Points on a hilly landscape, in no order, each with its height.
From any point a ball takes the steepest step (drop divided by distance) to one of its 2 nearest points. It stops when none of these is lower. Distance is the straight distance between rows; heights are no part of it.
Q70: [152 143 156 156 147 171  42 187 126 158 101 124 121 100 110 114 173 137
 145 119 121 113 151 128 141 182 138 147 144  95 135 127 193 167  94 142
 104 130 134  98  99 134 154 135 143 166 132 157 153 130  98 200 143 165
 101 128  99  90 110 106 137 141  90 137]  (h 4.79)
Q223: [145 121 126 136 158 102  87 132 141  96 134  70 134 143 140 165  97  78
 105 109 204 157 138 106  90 143 129  90 123 133 131 139  90  84 106 126
 111 158 127 136  91  99 128  99 170 169 199  88  57 140 148 173  96 121
  91 132 173 192 143 145 105 118 190 125]  (h 3.85)
Q692: [146 145 102 146 144  85 141 171 106 101 147 129  92 107 157 132 151 155
 119 127  89 164 128  88 110 154 150 120 124 124 171 186 174  96 177 112
  90 150  79 170 145 115  90 113 139 147 147 129  90 161 146 127 105 192
  70 106  93 131 160 179  80 145 150  93]  (h 2.61)
Q298: [112 107 165 127 152 162 150  79 210 106  96 126 171 134  71  99 113  76
 108 103  66 122 107 162 169 139 119 112 162 153 160 101 107 182 114 148
 164 160 137  92  85 169 138 109 142 125 133 163 134 104  93 106 123  80
 141 117 157  90 107  90 102 148 155 133]  (h 5.75)
Q999: [103  94 157 101 161 175 180 118 149 117  69 122 162 180 152 121  91  68
 126  78 140 120 101 110 128 158  72  93 155 135 140 130  49 174 123 167
 123 130 127  88  52 143  99  73 107 181 183 124  67 117 150 154 114  72
 184 156 210 138 128 110 121 145 184 117]  (h 2.99)
Q332: [157 123 124 100  83 144  97 136  97 137 174 112 170 134 121 147  91 113
  99 149 145 162 153 124 194  86 156 139  84  94 125 117  40  50 113 169
 162  70 150  83 157 108 143 117 154 115 137 120 141  97  77 113 164 119
 162 138 163 121  51 114 140 137 132 118]  (h 5.26)
Q627: [101 129 118  81 121 121 210 117 105 136 110 146 119 146 151 169 102 127
 102 135 151 100 120 105 100 132  92 145 146 135  98 112  33 100 148 186
 103 140 109 131 148 112 102  75 142 133 126 104  76 162 169 119 104  79
 179  97 173 171 162 156 144 124 185 126]  (h 1.98)
Q934: [ 84 143 105 120 142 118 179  93  99  95 119 144 135 110 124 117 142 128
 121 150  88  96  68 116 136 136 145 176 167 141 149 139 123 102 167  78
 104 192 122 121 153 157 171 136 130  64 125 173 172 178 197 146 124 176
  33 110  79 121 153 160 131  89  66 122]  (h 0.93)
Q962: [110 127 127 151 114 101 140 116 133 144 121 131  83 100  64 185 113 101
 118 142 155 137 167 150  82 135  50 128 136 171  66  66  96 115  79 211
  98 149 154 140 133 160 104 111 160 167  80  98  90 104 138 102  74  60
 144  96 176 195 166 138 136 165 204 151]  (h 2.33)
Q617: [119 155  88 117 135 101 116 113 108 104 174 112 113  98  95 164 117 102
  85 154 148 118 132 119 142 133 154 148 115 137 134 115  98  77 141 135
 118 161 102 153 141 136 127 120 181  97 122 130 117 159 148 134  87 118
  78  84 118 167 155 140 100 115 170 114]  (h 4.56)
Q424: [124 135 107  67 158 123 174  78 119  34 111 101 154 143 172  86 109  77
 125 114 113 130  67 115 120 111 186 101 119 130 202 157  87 125 172  51
 170 127  94 141 114 124 120 140 122  94 142 122 128 153 159 104 131 107
 132 140 161  75 117 139  73  88 116 127]  (h 4.71)
Q165: [112 113  98 158  67  75 156  89 163  89 193  88 109 111 110 150 103  70
 123 167 123 160 127 139 137  80 155  92  84 130 123 130 120  96 125 112
 183  98  73 144 124 147  97 139 133 150 119 145 147  95  79  71 115 118
 117  62 114 153  92 140  77 124 183 140]  (h 5.22)
Q75: [114 111 129 101 166 145 139 106 107 107  96  88 152 163 142 135  95  61
 118  83 184 114 113 107  87 159 118  98 157 135 119 142  39 112 141 139
  97 148 125 114  84 131 140  74 157 150 189 110  75 152 174 183 122  89
 148 158 186 157 130 124 140 122 175 129]  (h 3.42)
Q37: [171 153 138 145 167 146  78 175 106 158  93 128 123 120 151 109 156 170
 134 120 125 119 127 125 139 148 168 154 130 121 151 161 168 154 106 105
 104 121 175 128 142  95 165 167 110 120 133 126 150 121 112 173 150 165
  96 165 108 102 111 120 148 137  75 118]  (h 4.43)
Q265: [133  93 127 134  90 145 147 194 115 140 164 165 141  92 130 141 156 159
 119 123  94 163 156 121 139 166  44 133 139 119 121 138 149 135 127 224
 143 147  71 120 118 126  87  84 133 176 124 153  93 163 120 114 103 151
 143 116  98 127 128 164  87 177 123 130]  (h 5.50)
Q365: [118 129 118 139 126 103 181 133 106 130 120 128 160 142 138 162 138 162
 107 109 141 102 133 112 102 134  85 152 155 150  83 116  67  90 146 180
  72 199 138 152 140 127 127  62 155  75 120 109 113 151 183 136 105 115
 112 125 120 185 155 137 156 144 186 101]  (h 1.28)
Q141: [203 109 161 148 160 112 145 122 124  97 120 153 141 207 191  89 133 221
 145  87  70 186  98 144 106 108 154 143 153 154 133 197 132 144 133  68
 123 130 200 142 160 112 119 160  56  98 115 112 119  74 132  54 113 162
 100 178 128 104 104 125 123 135 114  95]  (h 7.00)
Q282: [127 121 114 103 113 132 169 137 112 162 152 192 188 133 139 150 128 215
 109 136  97 105 142 140 174 105  78 208 153 131  75 114  72 104  95 170
 140 167 170 108 181 116 165 132 115  71  56 101 120 122 149  53 158 120
 126 153 101 129 107 136 164 134  89 115]  (h 5.59)
Q188: [105 101 141 146  97 127 141  98 177 110 150 129 127 116 109 117 121  83
 142 135  96 161 114 150 157 110 109  83 115 142 133 119 135 157 112 161
 184  74 105 112  94 150  96 133 103 181 136 155 136  89  60 103 110  88
 197 110 159 135 123 110  98 129 170 167]  (h 2.88)
Q248: [123 120 115 104 157 175  65 158 143 137 103 155  99 114  99 125 135 123
 153 133 135 119 151 111 114 156 106  90 126 124 156 148 196 169 107 146
 131  79 101 114  93 107 104 144 122 216 172 115 109 143  89 178 115 119
 178 136 156 113 162 108 107 149 126 166]  (h 1.50)
Q908: [ 93 145  93 119 161 127 106  64 151 100 115  80 148 154  83 149 100  99
  97 120 160  95 119 156 120 123 121 143 156 172 112  86  82 115 107 111
  98 199 179 135 122 149 178 130 182  75 108 108 125 136 163 162 117  96
 112 127 168 142 145  95 149  99 160 148]  (h 1.78)
Q351: [132 134  94  94 176 141 125 156 109 137 122 176 118 138 125 154 129 161
 121 134 153 101 162 120  96 117 117 140 120 154 106 121 126 129 121 160
 114 125 154 154 145 113 119 135 154 128 115  54  65 141 139 117  89  93
 154 136 158 170 195 127 149 126 175 120]  (h 6.48)
Q99: [ 72 125 131  84 139 122 130  89 123 138 134 134 109  85  35 170  93  94
  77 162 176 129 161 148  98 144  96 143 119 158 101  40  81  93  91 191
 116 135 157 124 162 162 127 124 210 143  59 114  93 140 151 102 119  72
 127  82 168 140 167 126 137 147 164 166]  (h 1.74)
Q222: [ 89 124 122 136 113 126 135  37 175  83 147  74 154 117  45 139  95  53
 119 138 143 122 125 163 136 123 163 106 151 138 142  77 104 127 114  90
 142 156 115 128 101 175 150 149 160  96 116 165 172 114 119 130 140  97
 129  78 129 112  98  94 117  93 129 134]  (h 4.78)
Q315: [128 135 118 128  65 107 112 153  99 141 198 132 129  86 131 164 108 116
 110 154 143 146 161 124 159 105 133 131  65  99  99 119 107  71 148 174
 173  91  98 120 159 114 111 140 153 135 124 128 144 124  91  91 141 132
 168 112 119 137 101 151 128 153 131 139]  (h 5.32)
Q521: [ 81 132 118 112 144 162 121 125 171 116  91 132  80 113 116  92 137 100
 136 126 118 109 110 125  97 149 112 112 147 149 156 119 187 197 133 130
 120 119 105 133  92 135 107 125 104 167 139 136  97 155 140 185  84 108
 164 126 136 122 181 105 103 110 140 160]  (h 0.78)
Q249: [115 114 128 103 150 176 103 127 149 117 112 169 125 123 132 108 130 103
 165 125 104 127 121 145 141 124 123  79  98 138 159 146 166 181 112 154
 186  64 138 109  89 113  83 166 101 186 154 122  95  96  63 119 118  89
 211 142 202 105 143 113  86 140 155 164]  (h 2.22)
Q636: [131 119 118 134  92 109 162 144 135 143 130  94  91 124 137 170 121 107
 123 112 165 142 161 101  94 145  63  95 150 127  97 136 100 129 124 184
 108 128  93 160 101 113  95  74 118 195 175 121  77 127 140 163  84 109
 141 110 146 188 169 167 120 146 198 116]  (h 7.03)
Q580: [159 110 165 207 127 128  82 135 166 125 137  83 170 150 101 153 137 121
 120  96 156 141 147 139 152 119  88 125 165 145  98 107  96 143 100 164
 108 166 188 144  97 158 137 104 150 141 132 120 121  75 105 116  93 116
 103 122 148 159  87  92 148 155 203 137]  (h 6.22)
Q612: [ 78 158  83  77 160 130  60 132 129 146  97 146 105 101  80 139 147 117
 109 170 178  77 155 154 121 150 176 149 126 116 112  81 173 156 113 134
 100 110 161 118 130 130 173 175 158 105 107 120 133 171 146 193 136 129
 104 127  93  98 183  99 144  88 102 138]  (h 3.35)
Q198: [ 83 151 109  79 135 128 116  65 170  85 142 133 143 104  43 136  90  82
  92 170 122 125 125 170 163 109 153 106 133 164 149  81 111 124  91 145
 163 111 135 108 130 171 127 177 153  96  92 139 133 104  92  84 131  81
 152  85 136  98 108  94 107 113 150 153]  (h 5.13)
Q356: [101 105 154  97 113 156 163  93 182 132  89 135 181 124  57 105 107  84
  79 113 119 126 123 135 162 181  83 135 141 129 120  77  92 137 129 175
 138 144 135  83 114 161 134  95 182 129 130 158 134 131 133 145 137  94
 169 102 145 106 117 105 117 157 129 126]  (h 6.00)
Q65: [183 116 157 184 159 114 164 144 142 101 110 112 124 170 183  83 152 165
 127 102  73 192 107 101 119 123 134  86 149 134 180 176 148 144 135  75
  91 143 155 149 123 131  99 122  74 120 134 132 122 109 134  96 108 186
  76 159 122 119 129 157 117 152 136  89]  (h 6.80)
Q71: [131 133 131 119 108 163  86 176 133 140 138 156 132  82 106 124 158 138
 108 134 102 138 145 129 157 155 107 130 126 101 140 135 173 135 113 179
 137 113  98 107 114 133 102 121 135 172 128 171 152 152  77 132 137 160
 134 120 105  83 104 127 109 170  89 140]  (h 5.15)
Q273: [135 132  86  63 143 147 129 160 101 140 127 202 134 118 136 157 136 171
 106 141  97 103 145 138 152 103 137 150  75 118 109 129 156 139 116 152
 154  71 149 116 178  92 121 179 125 132  94  74  95 135 104  77 140 108
 197 163 149 107 150 138 124 147 122 130]  (h 3.62)
Q886: [152 138 124 152 134 126  92 186 115 126 138  97  93 117 136 141 169 141
 142 124 142 152 168  84 118 179 130 101 111 128 157 152 182 114 146 115
  96 136  79 135 116 119 103 115 124 191 161 143 120 151 137 176  97 186
  92 122 119 125 135 170 104 171 114 132]  (h 3.03)
Q327: [187 124 140 218 116 104  99 183  68 173 220 117 111 139 181 141 144 187
 138 131 126 140 135 136 127 125 113 143 141 104 117 156 146  94 122 139
 122 157 118 127 149 122 117 139 129  98 108 128 157  90 122 106 164 196
  84 117  87 148  89 175 166 147  97  90]  (h 1.56)
Q554: [117 120 157 114 128 137 212 105 144 127  68 137 127 190 193  89 130 162
 158  87  96 126  76 100 121 102 118 122 146 145 135 147 127 157 168  79
 118 125 130 150 130 108 117  85  77  86 146 130 118 130 177 110 138 111
 134 177 133 126 150 135 143 105 106 108]  (h 1.94)
Q778: [122 151  86  84 143  89 145 149  78 147 176 167  67  96 122 182 130 143
 118 159 156 125 167 117  80 120 124 163  87 122  92 127 111  67 129 162
 130 110 114 174 166 109  94 128 157 134 108  61  87 168 152 104  88 102
 157 112 134 184 203 172 140 112 187 138]  (h 6.67)
Q286: [201 127 143 116 136 151  67 177  86 166 149 140 173 150 128 159 121 170
 130 137 138 156 174 124 163 105 157 152  97  98 115 144  72  85 100 145
 130 109 191 110 158  93 148 149 127 107 141  96 132 110  91 121 156 156
 143 173 147 110  66 131 182 144 109 101]  (h 4.76)
Q142: [189 117 164 211 113 115 150 187  88 156 169  95 118 148 184 108 160 157
 138 119 104 155 121  99 125 135  98 118 143 104 161 160 151 103 125  96
  95 153 127 104 125 128 122 115 104 141 134 177 152 128 147 109 160 215
  72 139  93 126  98 152 132 162  61  96]  (h 2.44)
Q210: [127 119 150 159  55 119 127 117 148 171 127 103 100 129 151  99 115  92
 181 120 144 156 130 129 136  90 141  96  97 108 111 120 140 138 153  97
 164  75  94 110 100 130 125 116  98 157 150 153 167 105  95 141 167 139
 185 128 126 116  96 108 142 109 112 147]  (h 3.32)
Q32: [105  98 125 158  89 106 113 147 145 172 150 147  91  90 108 104 150 125
 149 147 142 122 144 158 115 141  94 126 135 112  89  81 192 175 134 160
 130 126 101 144 129 146 127 134 104 161  91 143 161 136 114 149 143 132
 171 115  70 136 132 120 151 127 128 152]  (h 3.38)
Q602: [138 127 128 142 128 129  83 101 158  99 148  92 168 131  63 162 106  98
  88 129 152 128 152 145 152 119 119 128 111 137 121 106  76 118  93 166
 132 128 153 132 111 140 124 115 172 139 122 117  95 104 102 103 109  87
 124 117 177 149 112 101 106 149 199 129]  (h 5.94)
Q990: [110 143  93  74 146 126  88 160  93 161 108 175 100  91  96 141 159 157
 133 152 181  89 168 122  98 159 129 190  96 102 101  91 180 138 121 159
  94 108 130 135 162  96 156 149 157 144 128 105  91 202 166 185 130 120
 143 144 110 140 198 133 153 114 116 140]  (h 2.84)
Q813: [ 98 125 127  72  97 157 168 110 139 147  96 159 150  97  98  92 131 112
 129 137 111 117  97 133 157 164 102 168 132  93 123  76 123 121 153 127
 145 117  97 104 128 125 150  85 153 120 138 171 133 173 150 152 162 115
 157 113 105  94 118 119 116 126 102 116]  (h 6.12)
Q996: [105 133 102 143  76  74 117 100 149 102 189  99 127  85  72 156 103  93
 109 177 160 150 142 145 155 129 150 118 106 136 111  95 122  81 119 134
 135 136  95 150 139 146 111 150 160 126  93 154 173 118  89 118 110 129
  84  73 102 148  97 126 123 140 165 120]  (h 4.89)
Q337: [176 105 187 235 171 127 108 148 157 109 121  82 161 204 162 140 159 153
 127  84 116 165 137 138 124 121  96 100 177 146 133 144 132 154 110 143
  71 185 185 156  96 141 124  95 111 142 147 133 124  85 108 127 100 143
  89 168 150 168  96 109 146 161 196 107]  (h 6.46)
Q898: [149 138 169 129  95 153 148  80 138 138  99 102 138 143 157  67 104 101
 139 128 114 142 103 111 153 120 168 125 131 103 177 126 113 132 136  55
 148  92 150  88  95 139 165 130  97 101 148 165 187 100 107 140 173 136
 111 135 133  71  87 102 113  93  74 127]  (h 4.00)
Q714: [144 141 148 116 150 172  76 150 114 129  72  96 147 129 122  97 129  97
 130 105 160 123 137  99 132 184 151 114 136 111 175 128 131 120 130 101
 109 124 123 106  90 118 157 105 150 144 198 147 125 171 139 218 142 157
 115 147 160 101 111 106 118 115 109 117]  (h 1.12)
Q963: [148 113 130 137 113 123 124 112 130 106 150 111 104 159 153 121  96  95
 160 111 145 169 103 124 136  93 189  84  68 129 159 133 105  98 145  81
 178  57 102 125 112 119 108 146  96 146 179 131 122  96  84 129 144 125
 170 139 174 116 100 125 120 107 142 148]  (h 2.74)
Q102: [117 118 142 192 121 115 110 117 192 104 142 101 110 112  97 130 136 101
 148 118 106 129 118 143 142 131 102  80 135 163 143 134 179 165 128 143
 148 135 114 162 104 156 100 121 107 163 117 147 138  86  92  98  79  96
 127  89 126 161 131 116 111 144 186 161]  (h 3.37)
Q247: [113 106 135 147 117 138 102 135 144 154 125 147 110  98  79 140 129 129
 123 130 155 105 148 151  99 159  76 132 144 142  84  74 146 154 104 189
  95 142 155 142 117 151 123 105 149 149  92 128 109 114 134 162 103 104
 153 117 120 154 161 114 163 137 154 153]  (h 2.87)
Q62: [134 133 158 173  94 157 148 122 131 172  98 133 125 122 143  63 152 133
 155 130  87 114  95 132 142 133 115 139 152 101 135 137 155 159 121  93
 143 116 122 109 116 137 149 120  90 125 127 172 183 123 124 124 163 156
 109 140  83  90 102 114 141 127  64 130]  (h 3.52)
Q989: [115 151 103  98 135 112 175 117  87 132 136 154 149 149 176 103 146 155
 111 124  95 112  80 103 136 116 149 187 133 126 141 161 106  85 167  90
 137 156 130 151 181 107 155 142 101  66 125 123 145 159 182 106 148 165
  59 139  86 118 154 158 128  87  68 103]  (h 1.52)
Q472: [109 103 125  84 135 149 207 108 139 120  94 151 160 167 165 129 102 123
 131 100 124 114  92 100 132 124  98 113 135 133 128 146  54 140 155 166
 142 140 107 112 119 115 102  96 121 141 153 113  86 117 153  97 108  70
 190 129 174 152 132 131 120 119 162 117]  (h 2.51)
Q814: [ 84 119 129 134 151 134 201  82 151 108  87 122 155 153 104 130 125 130
 126  96 132  86 117 139 108 126 105 152 177 175 105 130  95 132 154 135
  92 218 155 129 115 154 163  77 144  64 121 128 111 137 176 168 113 102
  99 147 144 153 148 100 179 129 144 113]  (h 1.88)
Q84: [138 137 142 124 118 161  68 154 121 167 107 120 145 101  87 122 139 123
 121 128 151 110 148 147 159 146 133 172 144 111 116  99 116 126  91 168
 110 130 179  90 124 139 186 122 175 123 138 137 152 119 110 198 162 132
 124 137 125 110 101 103 148 134 108 127]  (h 5.14)
Q269: [173 129 158 197 112 124 188 151 121 113 110  83 144 119 170  93 145 108
 123 123  90 153 111  89 140 147 125 107 134 107 193 170 138 121 134  67
  66 154 116 100  81 159 127  96 116 146 151 204 162 136 161 141 119 201
  32 129 116 104 123 157  93 155  98 117]  (h 2.12)
Q409: [155 131 160 195 135  99 125  78 158  76 179  91 132 143 110 150 119 124
 149 131  95 162  94 147 145  70 172 100 147 149 160 161 141 131 119  69
 146 149 158 157 121 168 131 158  96 121  90 153 178  30  94  55  90 132
  62  93 117 127  72 119 112 116 138 135]  (h 7.42)
Q648: [145 132  99 122 121 115 150 149  83 142 180 168 188 147 167 139 124 197
 107 128  93 135 148 107 147 104 109 183 124 123 107 147  76  56 140 180
 141 150 122 136 175  90 104 116 133  73 110  89 114 139 138  67 153 136
 114 151  98 148 109 161 129 131 117  90]  (h 5.25)
Q190: [123 133 143 141 115 137 103 122 135 132 100 112  65 122 153  94 129 103
 168 142 122 151 118 126 111 112 181  69  92 110 153 161 202 173 134  50
 152  41  99 111 101 140 121 157  77 164 128 140 165  97  98 130 158 165
 174 123 124  83 127 116 112 124 101 156]  (h 3.81)
Q775: [167 119 143 129 168 153 110 181 100 150  70 145 153 165 152 138 151 186
 139  98 127 118 137 113 118 159 112 136 132 133 136 141 127 134 115 123
  83 134 154 124 141  73 152 114 117 130 177 114 105 156 148 184 148 167
 130 183 140 127 134 138 154 156 114  87]  (h 4.02)
Q66: [111 111 135 142  45 110 111 130 120 157 193 150 105  79 148 134 125 104
 159 163 107 141 134 137 123 117 116 125  78 103  87 129 173 136 141 152
 194  80  70 110 154 140  86 154 126 143 107 149 188 125  80  78 174 155
 172 129  89 119  80 140 100 143  73 149]  (h 5.74)
Q131: [ 79 143  89  64 145  97 175  69 103 134 110 137 126 154 118 140 110 124
 125 143 167  56 120 155 113 109 149 180 134 153  90  86  96 137 157 109
 115 159 166 152 170 127 179 140 135  54 100 100 126 150 200 126 111  77
 154 123 119 155 169  98 189  75 153 142]  (h 6.09)
Q608: [160 131 184 187 146 149  94 139 166 113  97  64 115 145 133 115 122  96
 127  82 153 162 144 107 128 154 134  88 135 111 169 134 140 130 115  80
  84 126 143 116  71 134 137 120 127 166 190 148 123 109 114 193 123 150
  96 154 167 124  96 115 121 137 145 123]  (h 1.77)
Q523: [120 126  96  78 164 121  91 157  89 164 104 155 100 128 120 163 125 129
 157 146 197 110 184  87  73 154 131 127  83 118 107 128 154 107 145 131
 122  69 102 135 133  75 134 144 145 175 165  92 105 188 137 187 123 129
 172 146 149 158 178 139 155 131 120 149]  (h 2.30)
Q494: [140 161  82 100 109  77 111 140  91 147 163 148 115 119 177 143 133 166
 133 159 113 111 110 135 123 106 194 163 109 104  83 169 155 129 143  69
 144 107 145 145 204  98 150 190  79  74  78  95 173 115 135  97 169 161
  93 145  84 102 114 156 146 111  42 114]  (h 2.68)
Q588: [112 145 140 150 118 142 190 120 136 100 111 123 158 121 147  74 136 128
 112 120  61 124  67 110 155 140 127 143 156 136 166 141 142 113 149  95
 101 169 112 109 111 151 131 111 128 102 126 181 166 160 158 110 137 169
  16 130 109 100 126 153 105 121  70 117]  (h 1.51)
Q951: [105 148  83  67 186 105 154 110 106 116 116 149 111 165 157 148 101 131
 130 133 165  80 113 133  94  91 152 136 127 161 117 129 101 138 158  89
 142 129 151 169 153  94 133 148 112  84 102  65  90 150 165 126  97  72
 172 129 147 146 192 132 137  78 159 128]  (h 6.28)
Q585: [ 64 119 134 132 113 112 183  63 176  84 128 147  84 112 117 112 126 125
 165 148 102 124  86 139 101  89 137 103 137 158 145 117 177 176 158  64
 143 151  82 147 118 165  99 141  99 102  89 159 163 117 155  99 107 113
 108  89  85 126 156 132 127  87 109 165]  (h 4.11)
Q299: [167 109 179 237 141 119  75 192 132 141 160  83 122 152 167 137 160 157
 157  93 128 159 152 129 108 142  76  88 161 113 142 148 158 154 117 150
 100 159 133 147 110 125 107  95  94 178 146 151 113  96 110 132 123 160
 123 132 106 169 105 150 152 176 152 118]  (h 6.68)
Q50: [134 157 115  68 113 160  94 159  81 177 126 160 171 105  93 129 128 141
 100 164 156 101 169 134 186 144 125 198 115  79  98  92  87  92  93 175
 142 105 153  91 161  98 180 132 152 116 117 116 146 138 118 134 184 130
 161 146 113 114 100 114 156 130  76 114]  (h 5.51)
Q411: [159 141 128 160  87  79  76 130  99 142 191 116  88 110 173 145 150 140
 155 163 128 131 128 159  99  87 184 123  96  95  90 192 161 125 123  77
 162  94 126 118 171 143 120 174  93  96  76 110 198  77 103  82 181 181
  99 111  90 118  80 135 151 122  58 139]  (h 1.70)
Q616: [204 126 146 146 182 138  57 199 106 136 125 117 133 136 129 151 155 176
 144 112 139 162 191 113 101 141 132 114 115 136 139 169 147 124 125 150
 102 116 135 132 127  80 113 148 132 177 172 104 114 131  89 158 126 182
 113 160 146 141 112 153 127 173 130 105]  (h 3.54)
Q69: [131 126 107  68  87 133 157 164  86 188 126 170 154  86 112 130 133 138
 138 152 159 113 154 114 152 146  83 181 105  79  93 103 119  93 145 181
 142  87  90  94 159  94 137 110 152 128 140 138 134 183 140 142 173 137
 191 140 102 120 117 132 143 135  96 117]  (h 5.83)
Q786: [150 137 122 196 112  82 102 156 124 120 188 103  91 106 163 141 153 148
 144 145 124 152 128 131 127 108 159 110 113 121 112 156 150 117 131  98
 137 146 109 172 136 137 115 141 114 123  90 123 164  86 126 103 133 169
  84  97  81 144 114 151 130 128 128 135]  (h 0.42)
Q696: [ 99 133 131 131 146 141 102 138 148 134  79 141  75 111 126  87 151 120
 166 147 104  96 115 151 131 120 185 115 136 121 140 127 249 224 116  74
 144  68 122 135 124 147 144 173  88 151 109 138 161 110  96 142 156 132
 156 129  95  74 158  93 110  98  88 159]  (h 4.20)
Q915: [100 130 116 148 139 105 163  84 182 119 142 169 111 136 106 132 127 145
 155 142  94 122  87 150 113  85 116 111 141 183 121 132 145 158 143 115
 145 153 134 181 126 157 108 154 104 118  89 121 139 103 125  62  73  86
 147 101 109 164 155 119 124 117 153 149]  (h 3.79)
Q850: [141 140 105 109 150 103 173 157  97 106 137 167 105 133 191 105 163 189
 132 123  63 144  92  95  93 130 153 150 122 136 149 188 174 111 167 101
 111 149 113 169 167 122  92 134 110 101 114 102 124 170 176 101 137 179
  75 130  86 119 173 183  96 125  92  85]  (h 2.14)
Q300: [ 66 165 106  94 150 112  69 111 150  96 106 128  77  98 104 116 140 107
 135 182 136  88 114 159 116 144 209 112 138 124 134 111 207 190 109  75
 117 100 122 129 119 162 153 214 120 106  85 124 157 129 114 168 139 131
  94 106  84  78 169 100 109  75 105 149]  (h 3.83)
Q219: [150 123 119 109 124 101 144 106 108 120 130 123  93 156 177 120 104 131
 163 120 138 148 105 117  89  98 190 108  92 138 144 156 112 106 174  29
 154 101 119 147 156  96 131 140  83  95 143  98 128 111 135 114 140 148
 154 133 134 132 138 127 128 100 119 117]  (h 2.11)
Q185: [113 110 148 129 103 160 196 139 135 184  85 158 116 136 169 108 144 156
 170  98 119 111 100 111 111 117  71 136 148 129 111 133 152 177 141 147
 122 130 114 138 113 107 117  83  75 131 141 144 122 141 163 136 138 102
 188 171 107 141 129 136 160 116  99 109]  (h 2.48)
Q727: [177 116 146 113 124 149 122 161 105 143 135 172 167 139 165 132 140 172
 120 128 103 149 133 140 149  90 144 139  99 117 130 157 120 128 127 144
 157  84 139 114 153  91 123 147 106 121 128 115 121 116  88  97 166 136
 159 162 120  97  93 138 134 156 102 111]  (h 4.23)
Q841: [142 101 137 217  92  92 150 160 156 126 140  80 103 145 148 144 151 143
 141 102 137 162 147 114 101 129  67  85 169 135 119 143 150 121 136 165
  89 189 105 174 100 145  93  67 104 166 144 141 114 115 143 138  91 142
  94 115 108 189 134 168 123 153 196 100]  (h 6.86)
Q449: [ 99 145 117  95 129 112 184  77 158  61 142 138 139 114 123 107 122 131
 122 134  79 124  68 130 143 108 166 135 121 143 172 149 134 131 163  85
 167 139  82 139 133 139 109 159 123 104 108 145 123 159 145  77 113 120
  92 101 122  93 138 147  82  85 102 139]  (h 4.41)
Q651: [178  88 157 154 107 141 125 162  90 162 190 165 192 153 186 131 136 195
 124 108  90 150 156 128 152  98  81 166 146 110 101 156  96  97 114 182
 155 132 141  95 169 105 117 144 120 101 116 118 113  99  83  62 162 141
 115 148 108 113  70 127 137 147  78 105]  (h 4.80)
Q899: [125 150 107  47 174 162  85 149  90 133  65 133 127 135 122 118 122 124
 143  97 190 106 145 101 103 176 155 126 108 101 151 134 150 141 139 101
 121  90 101 102 122  78 168 144 161 149 193 122 107 201 148 220 159 138
 160 146 145 120 163 120 128 119  91 128]  (h 1.71)
Q390: [191 125 184 176 128 123 123 103 138 104 148 102 134 183 165 132 117 170
 134 122 109 164 104 135 128  87 171 115 146 131 153 188 120 113 123  49
 142 119 202 139 144 137 143 175  57  94  95 128 179  49  95  67 120 158
  76 148 130 101  75 115 144 111  97 119]  (h 7.22)
Q387: [102 120 134 103 140 126 176 118 139 119  75 125  74 147 175  91 133 116
 169 105 121 114  85 118  92 124 140  87 133 145 156 143 166 188 169  58
 132 117  93 151 102 122 112 126  81 125 137 124 104 146 165 156 110 118
 156 132 129 126 179 136 129 102 122 136]  (h 1.40)
Q61: [129 151  95  89 151 112  80 139  84 108 158  94 139 115 125 167 102 102
  78 134 191 136 157 103 103 151 135 131  97 117 126 125  64  53 112 155
 112 138 114 151 125  97 132 111 214 149 159  75  73 172 159 136  92 107
 102 111 169 183 154 147 114 136 178 138]  (h 4.22)
Q85: [145 125 118  96 104 146  72 119 124 123 144  81 152 109  94 135  89  60
  92 131 181 149 168 120 166 114 157 110  97  95 128  96  65  71  97 155
 147  80 121 106 112 112 127 121 184 158 172 122 123 113  99 158 143 109
 138 120 184 126  88 106 117 129 161 136]  (h 5.62)
Q439: [160 122 155 184 159 165 162 141 143 109  93 114 167 154 159  99 150 151
 129  83  87 140 117 110 147 132  90 109 162 143 142 142 128 130 136 147
  83 183 130 131 106 141 109  78 108 138 149 139 106 128 134 141 106 143
  84 154 142 132 122 131 147 161 159 104]  (h 6.64)
Q136: [ 90 125  88  64 113 156 138 149  99 147 126 178  95  92 128 148 109 116
 135 168 128 112 144 118 121 132 133 130  65 112 110 134 159 127 138 165
 165  57  86 111 142  96  95 156 142 167 148 112 103 166 100 112 127 122
 210 134 155 108 163 131  98 134 119 163]  (h 3.00)
Q147: [ 92 160 112 100 165 111  70  77 127 117 125 122 122 101  45 160 114 112
  74 164 178 107 160 180 124 145 131 155 128 170 101  58 104 117  77 160
  89 170 185 120 158 184 147 139 220  96  81 120 114 134 148 140 104  95
  96 114 145 129 160 112 137 109 134 146]  (h 1.03)
Q539: [ 88 147  95  84 118 125 160  83 130 132 130 174 170 129 100 134 121 170
 107 139 122  83 130 159 164 118 125 182 135 139  96  90 103 123 110 126
 139 148 181 129 183 140 167 144 129  62  59  97 118 117 159  79 133  93
 156 130 121 133 123 100 152 107 114 138]  (h 5.87)
Q251: [112 132 156 120 115 137 140  39 144 101 114  64 143 153 115  87  81  53
 126 113 139 120  99 138 157 115 178 111 145 105 152  89  69 103 149  47
 152 139 130 102  84 147 179 117 138  77 157 142 187 117 134 166 158 117
 122 124 139  99  88  87 124  83 108 127]  (h 4.40)
Q16: [ 96 137 134 139 157 145  83  98 195 102 115 125 133 113  35 123 131 104
  88 147  87 110 129 188 146 142 139 104 163 161 146  85 163 185  88 160
 132 138 151 114 101 194 136 168 160 123  99 167 158 101  71 125  98  84
 118  83 127  87 125  79 102 140 147 139]  (h 5.45)
Q289: [125 112 140 162  90 125 151 153 118 201 110 155 121 126 153  86 161 169
 165  99 120  91 118 145 132 134  74 175 152 104  91 117 172 183 127 130
 140 138 119 110 142 106 149 111  75 105 126 146 157 140 155 140 185 125
 152 154  55 123 113 128 169 120  59 116]  (h 3.01)

For each start below, name the point where the ball stops.
Q996 | Q365
Q696 | Q521
Q298 | Q521
Q585 | Q521
Q351 | Q727
Q813 | Q934
Q71 | Q934
